Each row is a point on a landscape with many valleys, with its height.
A ball rolls from a point to the lowest of its 3 nearest points, and stops where none of them is lower. Distance is the straight distance between rows; heights are no part of it.
tinu: [ 19  -4   4 -19  -7 -20 -13  -9  -3 -14  11  17]  (h 575)
letem: [-5  8 -5  7  1 12  3  5  2  3 -6 -5]  (h 619)
gaput: [ -1 -10 -20 -25   8 -11 -24 -18  10   5  -6  -9]  (h 285)
sefat: [ -3  -5 -17 -16  11  -7 -17 -17   8  10  -9 -11]  (h 291)
fivim: [ 29  -3  26   0  -6 -22   2   1 -10 -20  17  22]  (h 660)
veko: [-17  -7 -10   7  16   9   7  -4   1  26 -11 -17]  (h 330)
tokin: [ 13   7  17  -1 -13  -5   3   6  -7 -12  10  13]  (h 138)
Vime: [  7   9   7  -4 -10  -2   2   4  -2  -9   5   8]  (h 243)
dogo: [  8   8  12   2 -10   1   6   8  -5  -9   7  10]  (h 189)
semil: [-14 -10 -14  -1  18   2   2 -12   5  25 -13 -18]  (h 367)
laza: [ -5   2 -11  -6   7   3  -7  -7   6  10  -9  -9]  (h 466)
dabog: [-8  8  0 13 -3 14  6 12  0  0 -2 -4]  (h 493)
beb: [ 19  -2   6 -17  -8 -20 -10  -7  -4 -15  11  18]  (h 607)
nasi: [ 35  -9  27  -2   0 -29  -1  -3  -9 -21  19  23]  (h 705)
Vever: [ 5  9  1 -2 -7  2  1  2  0 -4  0  3]  (h 350)
ped: [ -1  -5 -17 -22   6 -11 -19 -15   9   2  -6  -5]  (h 197)
Pek: [ 32  -7  19  -7  -3 -29  -5  -6  -7 -19  18  23]  (h 581)
bof: [-11   7  10  27 -15  21  16  20  -2 -12   5   2]  (h 59)
dusiv: [-15  -4  -9   4  14   7   4  -4   2  18 -11 -13]  (h 177)
non: [ 1 10  4  5 -8  7  4  8  0 -4 -1  1]  (h 343)
mam: [-23  -5  -9  21  12  20  16   9  -1  16  -7 -14]  (h 131)
veg: [ 15  -2  -2 -20  -9 -17 -14 -11   0 -11   7  14]  (h 514)
dopi: [-1  7 -3  0 -1  7  0  3  2  1 -4 -2]  (h 502)
duz: [  4   1  -8 -18  -2  -8 -13 -10   5  -3  -2   1]  (h 321)
nono: [  5  -5 -12 -27  -1 -13 -23 -13   6  -4   1   0]  (h 309)
Zazig: [-15   5  15  37 -17  21  20  24  -3 -17  11   4]  (h 250)
dofaf: [ 23  -2  18  -8  -8 -22  -3  -2  -8 -18  15  21]  (h 447)
kiziz: [ -2   6  23  23 -18  11  16  21  -7 -17  12   8]  (h 293)
Nupev: [ 13  -4  -8 -25  -6 -17 -20 -11   4  -9   5   8]  (h 422)
buna: [ 11   6  -1 -14  -7 -11  -9  -3   1  -8   4   8]  (h 58)
pudor: [-5  5 -9 -4  5  3 -6 -4  3  6 -7 -5]  (h 558)
fitap: [  4   8  18  15 -15   7  14  16  -5 -13   9  10]  (h 351)
naz: [-12  -4 -10   1  14   5  -2  -8   4  20 -13 -15]  (h 289)
befez: [ 11   7   4  -9  -7  -9  -3   0  -1 -10   6   9]  (h 383)
nove: [  5   6  -2 -10  -5  -4  -6  -3   4  -4  -3   2]  (h 462)
kipi: [-13   2  -5  14   6  17  10  10   0   9  -5  -9]  (h 656)
Rirok: [ 18   3  19  -2  -8 -12   5   2  -7 -16  13  17]  (h 246)
zur: [-27 -18  -8  14  19  10  19  -2  -4  33  -9 -20]  (h 585)
kates: [  0   1 -12 -15   2  -4 -12 -10   6   2  -7  -4]  (h 269)
Pagi: [-16  -2  -8  11  12  14   7   2   1  18 -10 -14]  (h 356)
lipo: [-12   4  -3  16   1  17   9  12   2   4  -5  -6]  (h 588)
Mapig: [-16   2  -2  22   4  20  14  13   2   4  -5  -7]  (h 661)
tinob: [-19   4   0  31  -2  24  15  20   0  -1   0  -5]  (h 735)
mabod: [  2 -13 -20 -31   5 -13 -28 -20  11  -1  -5  -6]  (h 417)
rerel: [ 13   5   9  -8  -9 -11  -2   0  -3 -11   6  14]  (h 194)
Sib: [-20  -9 -10  13  15  16  11   2   0  21 -10 -18]  (h 415)
veb: [ 20   2  26   5 -11 -10   8   8 -10 -17  13  18]  (h 379)
Kig: [-8  8  4 17 -7 18  9 14 -2 -3  0 -1]  (h 371)
mav: [ -7  -4 -13  -7  13   1  -5 -10   5  16 -11 -13]  (h 378)
pozen: [-25 -18  -9  11  20   8  16  -5  -3  35 -10 -23]  (h 627)
zaduv: [-10  -7 -16  -8  15  -2  -9 -15   6  17 -12 -17]  (h 437)
Kefe: [  6  10  12   8 -12   5   7  11  -4 -11   5   8]  (h 231)
kad: [ -8   2 -10  -1  10   3  -2  -4   3  12 -10 -11]  (h 551)

Where does a ball stop that starts at each point below?
veg: ped
tinu: ped
beb: tokin
kipi: dusiv
zur: dusiv
Vever: tokin
nasi: tokin

Call two points neighbours if one is among the 3 nearest of the other. Go from one point of each pair to the other, from neighbour to neighbour, staying as low as possible. Name the highest point that can't be avoided.
ped / dusiv: zaduv
bof / dusiv: nove
bof / tokin: fitap
dusiv / mam: Pagi
